Each row is a point on a landscape with many valleys, with its height.
A ball rolls from a point to the lowest of its 4 nearest points, and stops where none of them is lower. Distance is the straight distance between rows; heights are no part of it.
Z_719 height 21.7: [  6   5  12  14   9 -14 -16  21   2 -12 -17 -10  32  11  -3 -31 -18  -1
  -6 -10]
Z_860 height 49.8: [  7   4  10  17   7 -13 -18  23   2 -15 -12  -2  30  12  -1 -26 -20  -1
  -6 -19]
Z_79 height 14.2: [  0  10  11  10   8 -25 -14  19   8 -13 -14 -18  39   8  -9 -36 -19   2
   0  -6]
Z_972 height 48.8: [-10  -5   3  -6 -15  28  15 -20  -1   7   3  28 -31  -6  17  41  12   3
   3  16]
Z_180 height 18.2: [  1   7   8  16   6 -23 -17  28   8 -15 -15 -14  45  14  -7 -31 -26   1
   2 -17]
Z_594 height 28.8: [ -5   6 -12  -7  -8   6  17  -8   3   4  12   5 -21  -7   5  12  15  11
   0   7]
Z_931 height 34.9: [ 13  -4   3  17   2  -3 -15  10  -1 -13  -3   2  21   3  -1 -14 -22  -6
 -10 -28]
Z_391 height 35.2: [ 23 -21  21  22   3   0  -5  10   5  -9   0   6  31  -1 -14  -2 -24 -16
  10 -53]
Z_195 height 19.7: [ 12 -16  11  10  -5   1   2  -4  -5  -5   9  16  17   5   5  16 -10   0
  13 -32]
Z_147 height 57.8: [-18   6 -13 -29  -5  26  14 -36   7  17   7  24 -39  -9  12  36  27  -4
   5  39]
Z_539 height 12.0: [-18   7 -10 -25  -6  23  16 -31   9  15   5  18 -35  -9  10  27  28   4
   7  32]
Z_527 height 10.2: [  4 -13  18   0 -11  18   6 -25  -2   5   3  24 -17  -7  13  33   9   6
   9   4]
Z_29 height 16.2: [ -6  10 -11 -11  -5   4  16  -1   2   9   8  -4 -27  -7  -3  -1  16   7
  -7  13]
Z_190 height 33.0: [ 24 -22  20  20   3   0  -5   4   1  -7   2   7  26  -1 -12   1 -22 -15
  12 -48]
Z_880 height 15.1: [  1   9  10   9  10 -23 -17  16   4  -9 -16 -16  30  10  -9 -31 -15   0
  -2   0]
Z_702 height 7.5: [ 14  -6   3  -1   0  -7  -3  -5  -1   0   5  -2  -3 -11   0  -1  -2   2
  -9 -10]
Z_720 height 38.5: [ 20 -19  14  10   0  -1  -3  -3  -2  -5   6  11  21   0  -5  12 -21  -9
  15 -40]
Z_742 height 12.1: [ -7  10 -12 -12  -6   5  15  -5   1   9  12  -2 -24  -7   2   5  18   8
  -1  11]
Z_723 height 37.9: [ 16 -18   7  10  -1  -1   0  -5  -5  -5   7  13  19   2   1  12 -17  -4
  11 -38]
Z_211 height 37.4: [ -8   3 -10  -8  -8   8  19 -14   5   8   8  10 -20  -8   9  16  19  10
   6  10]
Z_362 height 44.8: [-16  15 -19 -18   8  -3  -1   5  -3   7  -7 -23 -21   3  -8 -12  12  -4
  -4  38]
Z_930 height 36.9: [ -4   1 -12  -3  -9   1  15  -7  -1   3  10   2 -17  -9   4  14  13  10
  -2   5]
Z_466 height 35.4: [  1   4  -1   4   8 -17 -13  14  -7  -7 -13 -12   9   0  -3 -14  -9   1
 -11  10]
Z_517 height 9.3: [  8 -11  15  -2  -9   9   8 -24  -1   3   5  18  -9  -6  10  21  10   7
  10  -2]
Z_271 height 19.6: [  4  -9   2   0  -4  -1  11 -18  -1   2   7   9 -12  -9   5  15   5   9
   5  -2]
Z_103 height 16.7: [  8  -5   1  -2   0  -7   3  -8  -2   0   9  -2  -7 -10   0   6  -2   2
  -6  -9]
Z_424 height 27.6: [  0  -7   3  -1  -9   5  10 -21  -1   1   3  15 -14  -6   9  24   9  13
   8   4]
Z_203 height 12.2: [ 14 -13  15  25  14 -13 -21  28  10 -16 -19 -12  46   9  -7 -29 -40  -2
   7 -28]
Z_110 height 31.2: [ 15 -10   2  19   5  -4 -11  10  -1 -12   2   1  23   2  -3  -8 -23  -8
  -7 -33]
Z_323 height 33.1: [ 15  -1   9   7   2  -7 -10   6  -2  -4   2  -5   5  -3  -3 -13  -7  -6
 -14 -12]
Z_530 height 43.0: [-15   7  -5 -21 -10  27  16 -29   7  14   6  22 -34  -7  10  28  27   2
   4  30]
Z_240 height 42.8: [ -9  -7   4  -4 -13  24  14 -23  -1   7  -2  26 -25  -7  17  38  11   7
   2  13]
Z_801 height 17.8: [-14  10 -24 -31  -2  15  18 -22   7  16  17   5 -32  -9   9  14  21   6
   5  34]
Z_414 height 24.4: [-19  10 -23 -31  -6  19  15 -29   8  17  13  12 -37  -9  11  26  27   5
   6  39]
Z_982 height 21.4: [ 20 -15  11  23   8  -2 -19  13   3 -10  -8   0  32  -4  -9 -15 -32 -10
   0 -39]
Z_495 height 47.9: [  0   2  -8  -1   2  -6   1   5  -8   0   1  -8  -8  -6   1  -5  -2   3
 -14   4]
Z_658 height 16.4: [-15  17 -11   3   4 -23  -9  17   2  -7 -16 -23  12   6 -10 -24  12   6
  -4  23]
Z_334 height 36.7: [ 18 -22  17  14   0   4  -3  -7  -6  -1   6  15  22   0  -1  15 -19  -5
  18 -38]
Z_686 height 66.8: [ 11 -16  22   7 -12  17   3 -13  -6   0   5  29   6   6  16  24   2   4
   7 -16]
Z_451 height 38.9: [ 16 -14   7  12  -4  -2  -1  -2  -5  -5   8   9  18   2   0   8 -14  -6
   4 -34]
Z_398 height 38.4: [-18  16 -23 -20   6   2   3   2  -5  12   1 -22 -30   3  -4  -6  14  -5
  -8  35]
Z_98 height 37.0: [-12   7 -10 -17 -10  15  19 -20  10  11   7  12 -30  -8   7  17  27   6
   9  22]
Z_875 height 37.3: [-27  21 -29 -31  -1   5  12  -3  -5  14  19 -15 -38   8   5   3  23   0
  -8  44]
Z_574 height 15.4: [ 14 -17  16   8  -8   6   3 -10  -8  -2   6  21  13   7   9  21  -7   3
  12 -27]
Z_876 height 35.3: [ 13  -1   6  10   0  -5  -7   8   2 -10   6  -2  13   0  -3  -9 -11  -7
 -10 -18]
Z_277 height 15.9: [ 22 -17  14  27  11  -5 -20  20   8 -17 -10  -3  37  -2  -9 -23 -35 -11
  -1 -38]
Z_538 height 22.9: [  6  -5  10  24  10 -22 -18  26   7 -16 -21 -15  49  12  -7 -31 -39   3
   4 -25]
Z_158 height 38.8: [-29  26 -33 -18   6  -5  -7   5   0   1  -3 -27 -19  13  -7 -15  22  -1
  -4  48]
Z_11 height 34.6: [  9   2  10   9   6 -10 -15  15  -1 -10  -7  -4  18   4   0 -21 -11  -3
 -14 -15]
Z_426 height 28.7: [ -8  11 -12 -15   1   4  10   0  -2  15   4 -12 -31  -4  -6  -5  12   0
  -5  27]
Z_13 height 19.8: [-20  12 -30 -33  -5  12  16 -11   1  17  23  -2 -40  -1  10  10  24   9
  -1  40]
Z_991 height 10.1: [-11  11 -15 -21  -2   7  12  -7   3  14  13  -7 -31  -7  -2   1  16   7
   0  21]
Z_778 height 10.7: [ 16 -14  13  25  14 -11 -23  26   6 -17 -19  -9  41   6  -7 -28 -40  -3
   5 -27]
Z_615 height 13.4: [  9 -10  15   7  -7   5   5 -10  -3  -2  12  18   9   5   7  15   0   1
   7 -22]
Z_693 height 40.2: [-22  17 -22  -8   7 -10  -8   5  -2   2 -12 -27 -14   5 -12 -17  13  -3
  -1  41]
Z_780 height 29.2: [-11   8  -9 -12 -10  11  22 -15   8  11  10   9 -25 -10   7  14  24   9
   6  13]
Z_75 height 40.6: [-13   8  -7 -22  -8  21  17 -25   9  14   8  18 -33  -9  10  23  28   4
   8  26]
Z_91 height 4.7: [ 11 -10   9   8  -6  -1   1  -5  -4  -5  13  12  14   4   4  11  -6  -3
   6 -30]
Z_245 height 17.0: [ -5   9   0   8   9 -33 -17  13   3 -12 -18 -22  33   5 -11 -33 -16   6
  -3   5]
Z_189 height 29.4: [ -2   4   7  20   7 -27 -15  28   9 -15 -16 -19  51  13  -9 -33 -31   4
   3 -20]
Z_945 height 25.7: [ -7  11 -11 -10   0   3  10   7  -3   9   3 -13 -24  -4  -4  -6  15   0
 -12  19]
Z_82 height 20.7: [ -8   9  -9   1   4 -10  -1  15  -5   0 -11 -14  -7   3  -2 -12  10   2
 -13  16]
Z_805 height 13.5: [ 10  -5   8   0  -4  -3   3 -13   2   0  11   2  -6 -11   2   5   2   4
   5  -8]
Z_132 height 19.4: [ -9   8  -8   0   6 -16  -9  16  -8  -8 -13 -16   6   4  -3 -16   2   3
 -11  14]
Z_117 height 28.0: [ -5   6 -10  -4   1  -2   9   7  -6   3   3  -7 -15  -5   0   1   8   3
 -13   6]
Z_186 height 29.6: [-22  16 -27 -28   2   5   7  -4  -5  14  10 -17 -34   6   1   1  18   1
  -9  38]
Z_668 height 16.5: [-12  14 -11  -1   5 -12  -6  13   1  -4 -17 -21   0   7 -10 -21  13   3
  -4  25]
Z_616 height 32.6: [ -1  -5  -5  -4  -6   4  11 -17  -2   2   5   8 -15  -7   9  21   6  10
   6   4]
Z_52 height 41.9: [ 26 -27  34  22  -3  16   4  10  -7  -2   3  28  30   1  -1  15 -17  -5
  21 -51]
Z_154 height 26.0: [ 24 -28  28  13  -4  16  -1  -6  -5   1   2  28  21  -1   3  18 -16  -2
  24 -36]
Z_601 height 29.5: [  9   1   9   9   6 -10 -16  15  -2  -9  -4  -4  16   0  -3 -22 -14  -4
 -12 -12]
Z_531 height 47.0: [-13   2   0  -7 -13  26  17 -22   1   7   2  23 -25  -5  14  36  20   4
   1  17]
Z_275 height 15.5: [-12  11 -20 -25  -3   9  15 -16   5  17  12  -1 -38 -11   3   8  19   6
   5  27]
Z_624 height 12.4: [ 11  -4  11   4  -4  -3   3 -10  -1  -2  11   8   3  -4   4   3   2  -1
   3 -18]
Z_251 height 17.9: [-14  11 -24 -31  -2   9  13 -10   1  18  15  -7 -38  -9   5   6  17   4
   1  32]
Z_565 height 50.1: [-31  30 -25 -28   2  -1  -1  -3  -1   8  13 -28 -35  16  -4  -9  32  -3
 -12  59]
Z_274 height 21.6: [ -1   5  10  18   9 -23 -16  26   8 -13 -16 -17  48  14  -7 -36 -27   1
   1 -19]
Z_964 height 34.8: [ 29 -37  32  32  -3   9   3  14  -9  -6  -1  28  43   0  -4  16 -26  -4
  20 -60]
Z_171 height 48.5: [ 24 -24  23  28   5   1  -5  15   6 -11  -3   3  37   1 -12  -4 -23 -17
   7 -57]
Z_714 height 12.9: [ 11  -7  14   6  -8   1   3 -14   0  -3  11  14   6   0   5  13   4   3
   5 -16]
Z_499 height 15.2: [  4   9  12  12   8 -20 -17  22   6 -11 -15 -11  38  10  -5 -33 -19   1
  -1 -13]
Z_67 height 15.3: [-12  10 -17 -24   0   8  12  -7   1  15  11 -12 -34  -6  -1   0  14   3
  -2  28]
Z_864 height 11.4: [ 14 -10   8  23  12 -10 -22  26   4 -18 -17  -6  39   6  -5 -26 -38  -4
   2 -26]
Z_432 height 64.6: [-16   4  -2 -25  -9  32  17 -31  10  19   6  26 -41  -7  11  37  26  -2
   0  33]
Z_401 height 72.4: [-18   3   0 -30 -10  34  17 -30   7  19   9  31 -44  -9  10  42  29  -4
  -3  34]
Z_672 height 27.5: [ 11  -2   8   7  -1  -5  -5   1  -1  -6   7  -1   7  -1  -2  -5  -5  -4
  -9 -20]
Z_35 height 38.2: [  2   5   3   3  10 -23 -16  15   0  -8 -20 -16  21   4  -5 -26 -12   3
  -4   5]
Z_109 height 28.5: [  1   2 -12  -2  -6  -3   8   1  -5   0   6  -4 -13  -8   4   3   7   7
  -8   3]
Z_528 height 33.2: [-23  17 -27 -23   3   2   4   2  -7  13   4 -20 -29   8   0  -2  15  -4
  -7  41]
Z_937 height 44.7: [-14   6  -4 -12 -11  22  19 -24   8  12   5  19 -28  -6  10  26  26   6
   5  22]
Z_76 height 33.5: [  5   3   4   4  11 -17 -15  11  -4  -6 -17 -13  15  -1  -3 -21 -13   3
 -11   4]
Z_994 height 29.9: [ 16 -14   3  15   3  -3  -7   2  -2  -9   6   5  20   4  -3  -2 -20  -8
  -2 -38]
Z_45 height 43.2: [ 12  -7   6  13  -3  -4  -1   0  -3  -6  11   5  15   4   0  -1  -9  -4
  -3 -29]
Z_578 height 40.1: [-17   7 -18 -31  -8  23  15 -33   7  17   8  18 -40 -10  13  30  27   2
   6  41]
Z_838 height 38.3: [-10   0  -5  -7 -11  17  19 -19   2   7   5  21 -20  -5  15  27  21  10
   5  14]
Z_146 height 34.1: [ 11   1  11  14   4  -8 -13  13  -4  -9  -2  -2  19   3  -3 -16 -15  -5
 -12 -19]
Z_665 height 54.2: [-11  14  -9  -9   7  -3   0   8  -3   3  -7 -21 -18   2  -6 -13  13  -2
  -9  26]
Z_303 height 36.3: [ -8   2  -7  -7  -9  11  18 -14   3   6   8  13 -20  -5  10  23  19   8
   5  10]
Z_193 height 34.2: [ 26 -26  31  27  -2   4   5  11  -2  -6  -1  13  41   0 -10   8 -21  -9
  16 -56]
Z_598 height 70.9: [  8   3   9  17   4  -8 -15  19   1 -13 -10  -3  28  11  -2 -23 -21  -3
 -11 -20]
Z_825 height 34.7: [ 14  -9   5  11  -1  -4  -5   4  -2  -9   8   4  21   2  -2   1 -16  -5
  -1 -34]
Z_559 height 52.8: [ 25 -21  19  30   3  -2  -5  12   5 -10  -3   5  36  -4 -13  -6 -25 -17
   6 -56]
Z_641 height 24.3: [  4   6  11   9   8 -18 -18  17   1 -13 -14  -9  29   5  -2 -28 -15   0
  -5  -5]
Z_96 height 14.3: [-30  31 -32 -21   4  -3  -4   1   0   5   3 -29 -26  16  -6 -15  32  -3
  -7  56]
Z_927 height 13.7: [ 16 -12   7  23  11  -6 -21  20   4 -14 -13  -3  35   0  -6 -21 -36  -7
   0 -31]
Z_458 height 48.9: [-10  11  -7  -8   2  -1   4  10  -1   5  -6 -17 -18   1  -6 -11  12  -3
 -10  25]
Z_390 height 34.0: [ 26 -24  27  18   2   4  -2   2   2  -4   1  16  28   0  -8   8 -21 -14
  17 -50]
Z_836 height 16.0: [-12  13  -9   4   6 -16  -5  18  -1  -6 -16 -20   8   7  -6 -21   8   4
  -7  19]
Z_745 height 42.0: [-18  16 -16 -10   9  -7  -7   8   1   4 -12 -23 -17   4 -12 -16  13  -4
  -4  34]
Z_490 height 20.9: [ 18 -26  22  10  -3  16  -2 -11 -10   3   1  27  21   2   6  22 -16  -1
  22 -32]
Z_949 height 20.6: [  3  -9   7   0  -9   3   7 -23   0   2   5  12 -11  -7   8  20   8   5
   7   0]
Z_862 height 39.5: [-26  16 -30 -33  -2   8  15  -4  -2  18  20 -11 -39   5   6   5  27   5
  -5  43]
Z_523 height 47.6: [  5  -3  -4  -1   0  -7  -3   2  -5   1   1  -8  -7 -10   0  -3  -3   2
 -10  -2]
Z_684 height 33.6: [ 15  -4   2  14   1  -4 -12  11  -2 -12   2   2  21   5   0 -10 -18  -8
 -11 -25]
Z_536 height 38.1: [-27  23 -30 -30  -1   2   8   0  -3  10  15 -19 -39  11   2   0  25   0
 -11  48]
Z_934 height 5.6: [ 12  -5  10   6  -7  -1   2  -6   0  -3  10   5   8   0   3   4  -3  -3
   0 -25]
Z_68 height 27.3: [ 22 -18  12  20   8  -1 -10   8   3 -10  -3   2  27  -3  -9  -6 -29 -12
   3 -43]
Z_55 height 35.5: [ 11  -5   7  21   8  -7 -16  22  -1 -15 -13  -2  34   8  -2 -21 -32  -3
  -2 -25]
Z_49 height 48.4: [-17   3   2 -11 -13  30  18 -23   5  12   5  29 -33  -3  14  39  26   2
  -2  20]
Z_993 height 31.1: [ 10  -1   5   2   3  -9  -9   4  -4  -5   0  -5   1  -7  -3 -11  -9  -3
 -13  -9]
Z_785 height 14.0: [  7   5   9   4   7 -14 -16  12  -1  -9 -14 -10  19   5  -2 -24 -14  -4
  -9  -3]
Z_366 height 41.8: [-17  17 -17 -12   7  -6  -5   3  -4   5 -11 -23 -21   4 -11 -12  12  -1
  -4  38]
Z_645 height 33.4: [  4   2  -5   2   7 -13 -10  13  -7  -5 -10 -12   5  -1   0 -13  -7   6
 -14   8]
Z_316 height 16.1: [ -2  10   9  12   6 -33 -18  23   7 -12 -13 -21  43   8 -14 -40 -21   4
   3 -12]
Z_796 height 28.3: [ -6   7  -6   2   7 -20 -13  13  -6  -7 -17 -17  14   4  -4 -18  -3   5
  -6  13]
Z_704 height 5.8: [ 21 -23  22  13   1   7  -3  -3  -4   0   4  17  25   0  -2  15 -21  -8
  22 -40]
Z_101 height 55.0: [-15   6  -3 -23  -7  30  17 -30   7  15   4  26 -37  -7  11  35  29   0
   3  31]
Z_886 height 14.9: [ 10 -10  15   3  -7   6   5 -16   0  -3  10  19  -1  -1  10  17   6   4
  11 -11]
Z_983 height 14.7: [  0   9  13  10   7 -25 -19  18   7 -10 -16 -15  31   9  -9 -33 -15   3
  -1  -6]
Z_604 height 25.6: [  7  -9  11   2  -7  13   5 -24   0   2   3  18 -14  -8  11  30   9   7
  11   2]
Z_351 height 26.7: [ -1   1 -11  -2  -4  -1  11  -5  -2   4  11  -2 -18  -8   3   6   7   7
  -5   2]
Z_106 height 38.0: [ 26 -19  15  26   8  -3 -13  10   5 -11  -4   0  31  -3 -11 -11 -30 -16
   4 -44]
Z_324 height 35.1: [ 26 -29  30  25  -1   9   4   7  -4  -2   2  25  36  -1  -4  14 -18  -8
  22 -55]
Z_17 height 31.3: [ 22 -22  15  18   2   1  -3   0  -2  -5   4   9  25  -1  -6   8 -21 -12
  12 -44]
Z_546 height 17.1: [-10  13  -9   2   5 -15  -4  18  -5  -5 -12 -17   4   4  -6 -16   8   0
 -11  18]
Z_749 height 19.3: [  2   6   7  14   8 -16 -18  24   3 -11 -14 -10  35  12  -5 -29 -20   0
  -2 -16]
Z_136 height 38.7: [  0   3 -11  -2   0  -4   6   5  -6   1   3  -7 -12  -6  -1  -1   0   4
 -15   3]
Z_581 height 37.6: [  7 -14  24   4 -12  18   4 -19  -3   3   7  25 -10  -1  14  27   9   4
   9  -6]
Z_854 height 42.2: [ 24 -23  19  25   6  -1 -11   9   5  -9  -3   3  32  -2 -13  -7 -26 -17
   5 -49]
Z_708 height 35.0: [-29  21 -30 -25   3   3   4   2  -5  10   6 -22 -30  12  -1  -3  19  -3
  -9  45]
Z_717 height 42.4: [ -3   0 -11  -5  -9   0  13 -11  -1   2   9   2 -15  -9   7  12   8   9
   2   1]
Z_60 height 63.8: [ 26 -21  22  25   4  -3  -9  15   7 -12  -4   2  35  -5 -15  -7 -26 -17
   2 -51]
Z_228 height 53.4: [ 11   0   8  17   2  -6 -13  17   0 -10  -2  -3  24   7   0 -17 -20  -7
 -11 -21]
Z_429 height 13.0: [ 10  -6   8   2  -5  -5   3 -13   1   1   9   5  -4  -8  -1   8   1   1
   1 -14]
Z_633 height 39.2: [-28  22 -32 -15   6  -8  -5   4  -2   3  -5 -29 -15  10 -10 -15  18   0
  -2  45]
Z_482 height 28.4: [  0  -2  -7  -4  -3  -6   6  -4  -4   2   9  -3 -12  -9   2   6   3   7
  -8   0]
Z_666 height 42.7: [ -1   0   8  25   8 -32 -15  30  11 -16 -17 -25  55  12 -14 -37 -38   3
   5 -26]
Z_709 height 49.7: [-13  12 -15 -17   6   1   3   2  -6   9   0 -19 -28  -1  -6  -7  11  -4
  -6  35]
Z_15 height 21.0: [-14  17 -12  -6   5 -10  -5  11   0  -1 -13 -23  -8   4 -10 -22  14  -1
  -6  27]
Z_40 height 46.9: [-13  14 -15 -14   7  -2  -2   7  -4   7  -9 -21 -22   2  -8 -13  11  -3
  -2  31]
Z_928 height 36.8: [ -7  -7   0  -4 -12  16  17 -25  -2   4   1  20 -21  -4  14  34  10   6
   7  11]
Z_895 height 42.6: [  0   4   1   5  10 -20 -14  10  -3  -7 -17 -12  18   1  -4 -22 -10   1
  -7   9]
Z_165 height 14.5: [-15  14  -9   2   6 -18  -7  17   0  -6 -14 -22   6   4  -9 -22  13   4
  -5  25]
Z_626 height 17.3: [-14  12  -9   4   4 -22 -10  18  -3  -7 -17 -22  12   7  -7 -22   6   7
  -6  18]
Z_239 height 24.2: [-11   9  -9   6   7 -32 -14  15   2  -9 -17 -23  27   4 -10 -27  -4   8
  -1  12]
Z_281 height 19.0: [-17  17 -11  -2   6 -19  -7  15   3  -2 -12 -24   2   4 -14 -26  15   3
   0  27]
Z_674 height 34.4: [  9  -2   4   2   4 -11  -7   1  -2  -2   1  -6  -4  -8  -2  -9  -7  -1
 -11  -7]
Z_148 height 18.4: [-10   9 -15 -25  -5  12  16 -20   6  16  12   3 -32 -10   4  13  22   6
   7  24]
Z_43 height 47.5: [  9   2   9  12   7  -9 -15  16   0 -12 -11  -4  24   5  -2 -24 -15  -4
 -12 -14]
Z_614 height 46.0: [-11   5  -1 -10 -12  27  20 -22   6   9   1  24 -27  -3  15  34  25   6
   3  20]
Z_779 height 58.3: [ 11 -16  18   7 -12  17   0 -13  -9   0   7  32  10   3  14  27   0   1
   8 -17]
Z_472 height 18.0: [ 15 -23  17  10  -6   8  -1  -8  -9  -1   7  22  18   4   5  19 -13  -2
  16 -31]
Z_763 height 11.5: [ -9   8 -14 -25  -3  12  17 -11   5  15  10   0 -32 -10   2   5  21   5
   2  23]
Z_242 height 17.2: [ -7  11 -11 -16  -2   3  10   2   3   9   7  -9 -27  -6  -5  -3  17   1
  -7  17]
Z_689 height 29.0: [ 17 -16   9  17   4  -2 -10   3  -2  -9   2   5  25  -1  -5   0 -25 -13
   4 -40]
Z_42 height 14.6: [ 13  -2   8   4  -1  -6  -4  -2  -3  -3   9   2   3  -4  -3  -3  -5  -2
  -7 -17]
Z_300 height 33.8: [ 26 -23  27  24   2   1  -1   8  -1  -7   0  10  33   0 -10   3 -20 -15
  12 -55]
Z_439 height 20.8: [ -6   5 -11  -7  -3   0  12   2  -4   6  10  -4 -19  -7   2   3  11   6
  -8   6]
Z_348 height 13.3: [  9  -6  12   1  -7   0   6 -18   1  -1  10  11  -2  -4   4  15   6   6
   6 -10]
Z_405 height 18.5: [-18  12 -30 -35  -4  17  17 -21   7  17  18   6 -38  -3  12  17  25  10
   2  40]
Z_784 height 26.8: [ -9  11  -9  -1   0  -4   3  14  -6   1  -7 -14  -9   2  -2 -10  10   1
 -15  15]
Z_826 height 66.0: [-18   6  -7 -24  -8  30  15 -33  11  18   5  26 -39  -9  11  37  28  -2
   1  36]
Z_556 height 23.8: [  5 -15  22   3 -11  18   6 -22   1   5   6  24 -14  -4  15  29  10   4
   9   1]
Z_647 height 24.1: [ -6   4  -6   3   5 -13  -7  13  -7  -5 -13 -13   3   1  -2 -14  -1   1
 -14  14]
Z_579 height 49.1: [-15   5   3 -15 -13  28  20 -26   7  14   5  26 -33  -9  10  35  26   2
   3  25]
Z_498 height 5.0: [ -8  10 -14 -18  -4   9  17  -6   5  12  12  -3 -29  -9   2   3  19   7
   2  18]
Z_229 height 48.7: [ 10 -15  21   5 -10  13   5 -13  -3  -1  10  26   3   3  14  23   7   4
   8 -16]
Z_118 height 28.1: [ 13 -22  17  11  -9  18   0 -10 -10   2   6  30  13   2  12  25  -6   0
  15 -22]
Z_292 height 25.5: [ 12  -2   7   2  -2 -11  -6  -1  -3  -2   5  -3   1  -5  -3  -7  -7  -2
 -10 -11]
Z_892 height 56.1: [-12  12  -8 -11   3   1   3   8  -3   7  -5 -17 -22   1  -5 -12  14  -3
  -7  27]
Z_950 height 27.9: [ -8   7  -3   6   8 -29 -15  13   0  -8 -20 -20  22   3  -7 -26 -10   5
  -2   8]
Z_252 height 15.0: [  7  -3   8  22   9 -15 -20  26   6 -16 -18 -10  41  11  -4 -28 -35   0
   3 -24]
Z_997 height 29.3: [-22  16 -32 -32  -2   8  13  -5  -1  16  18 -13 -39   3   5   5  20   3
  -5  38]
Z_28 height 68.3: [ 12  -3   4  18   8  -3 -17  19  -1 -13  -8  -2  28   6  -2 -21 -25  -5
 -10 -23]
Z_649 height 42.5: [-20  18 -25 -17   6  -1   0   5  -5   6  -5 -25 -25   5  -6  -6  15  -5
  -6  41]
Z_459 height 18.6: [ -9  11 -10 -15  -6  12  20 -13   5  11  12   7 -29  -8   3   7  21   7
   6  18]
Z_262 height 34.3: [ 10   0   2   4   6 -10 -11   3  -6  -3  -6 -11   2  -2  -3 -13  -6  -1
 -13  -1]
Z_907 height 34.5: [ 25 -28  29  29  -2   5   5  13  -5  -7  -2  21  38   2  -5  12 -22  -8
  17 -59]
Z_978 height 21.1: [-18  10 -25 -30   2   6  13  -7  -1  15  14 -10 -36  -4   1   5  15   2
  -5  35]
Z_695 height 28.2: [  2 -11  11  -3  -9  21  10 -23  -2   4   2  25 -20  -6  14  36   9   6
   6  10]
Z_338 height 37.7: [-14  10 -13 -24  -4  23  16 -29  10  17   9  16 -32 -11  10  22  25   5
   8  31]
Z_376 height 13.2: [ -1   8   8   5  10 -30 -18  16   5  -9 -17 -19  36   5 -11 -35 -16   3
   1  -2]
Z_483 height 28.6: [ -4   5  -7   1   4 -10  -5  13  -8  -3 -11 -13  -2   1  -3 -12   0   2
 -14   9]
Z_395 height 18.7: [ 15 -24  17  11  -7  13  -1 -10  -9   0   6  28  15   3   9  25 -13  -1
  18 -26]
Z_981 height 23.4: [-15  11 -23 -24   0   7   6  -3  -4  15   9 -15 -34  -1   1   2  15   0
  -4  34]
Z_519 height 43.1: [ 23 -26  29  17  -1  11   1  -1  -4   0   3  22  25   1  -3  13 -18  -7
  20 -42]
Z_81 height 37.5: [-30  27 -32 -19   4  -3  -1   3  -2   3   1 -26 -25  13  -5  -8  23  -4
  -9  48]
Z_608 height 49.6: [-13  -2   2  -9 -14  31  17 -22   2  10   6  29 -31  -5  16  44  20   4
  -2  19]
Z_696 height 14.4: [  6  -4  10  -1  -3   1   7 -19   2   2   7  10  -8  -7   3  16   5   7
   7  -8]
Z_26 height 12.3: [ 12  -8   9  22  11 -16 -22  27   5 -16 -21  -9  40  12  -7 -28 -37  -1
   2 -25]
Z_514 height 36.1: [-28  23 -31 -21   3  -1  -1   1  -5   8   2 -24 -26  14  -1  -7  22  -6
  -9  47]
Z_152 height 38.6: [ -8  -1  -7  -4 -11   9  15 -22   0   2   3  15 -17  -6  10  25  14  11
   7  10]
Z_33 height 35.7: [ -6   9 -11  -3   1  -3   6  11  -6   4  -2 -13 -15  -1  -3  -7  14   1
 -13  17]
Z_829 height 37.8: [ 17 -10   3  19   6  -5 -16  15   0 -13  -5  -1  29   4  -2 -13 -28  -8
  -6 -32]

Call two points neighbours if one is among the 4 nearest of the other. Go from one point of each pair to the other, from neighbour to neighbour, staying as low as possible. Name the highest point that can't be avoided.
Z_96 / Z_517: Z_514
Z_165 / Z_785: Z_641
Z_517 / Z_498: Z_482
Z_91 / Z_527: Z_556
Z_702 / Z_91: Z_42
Z_704 / Z_91: Z_154
Z_165 / Z_376: Z_239

Two balls start at each pair of points below. Name the first point that both come to, or write -.
Z_117 / Z_426: Z_498
Z_709 / Z_978: Z_67
Z_271 / Z_211: -
Z_838 / Z_616: -
Z_106 / Z_689: Z_982
Z_649 / Z_745: -
Z_366 / Z_665: Z_693
Z_719 / Z_189: Z_499
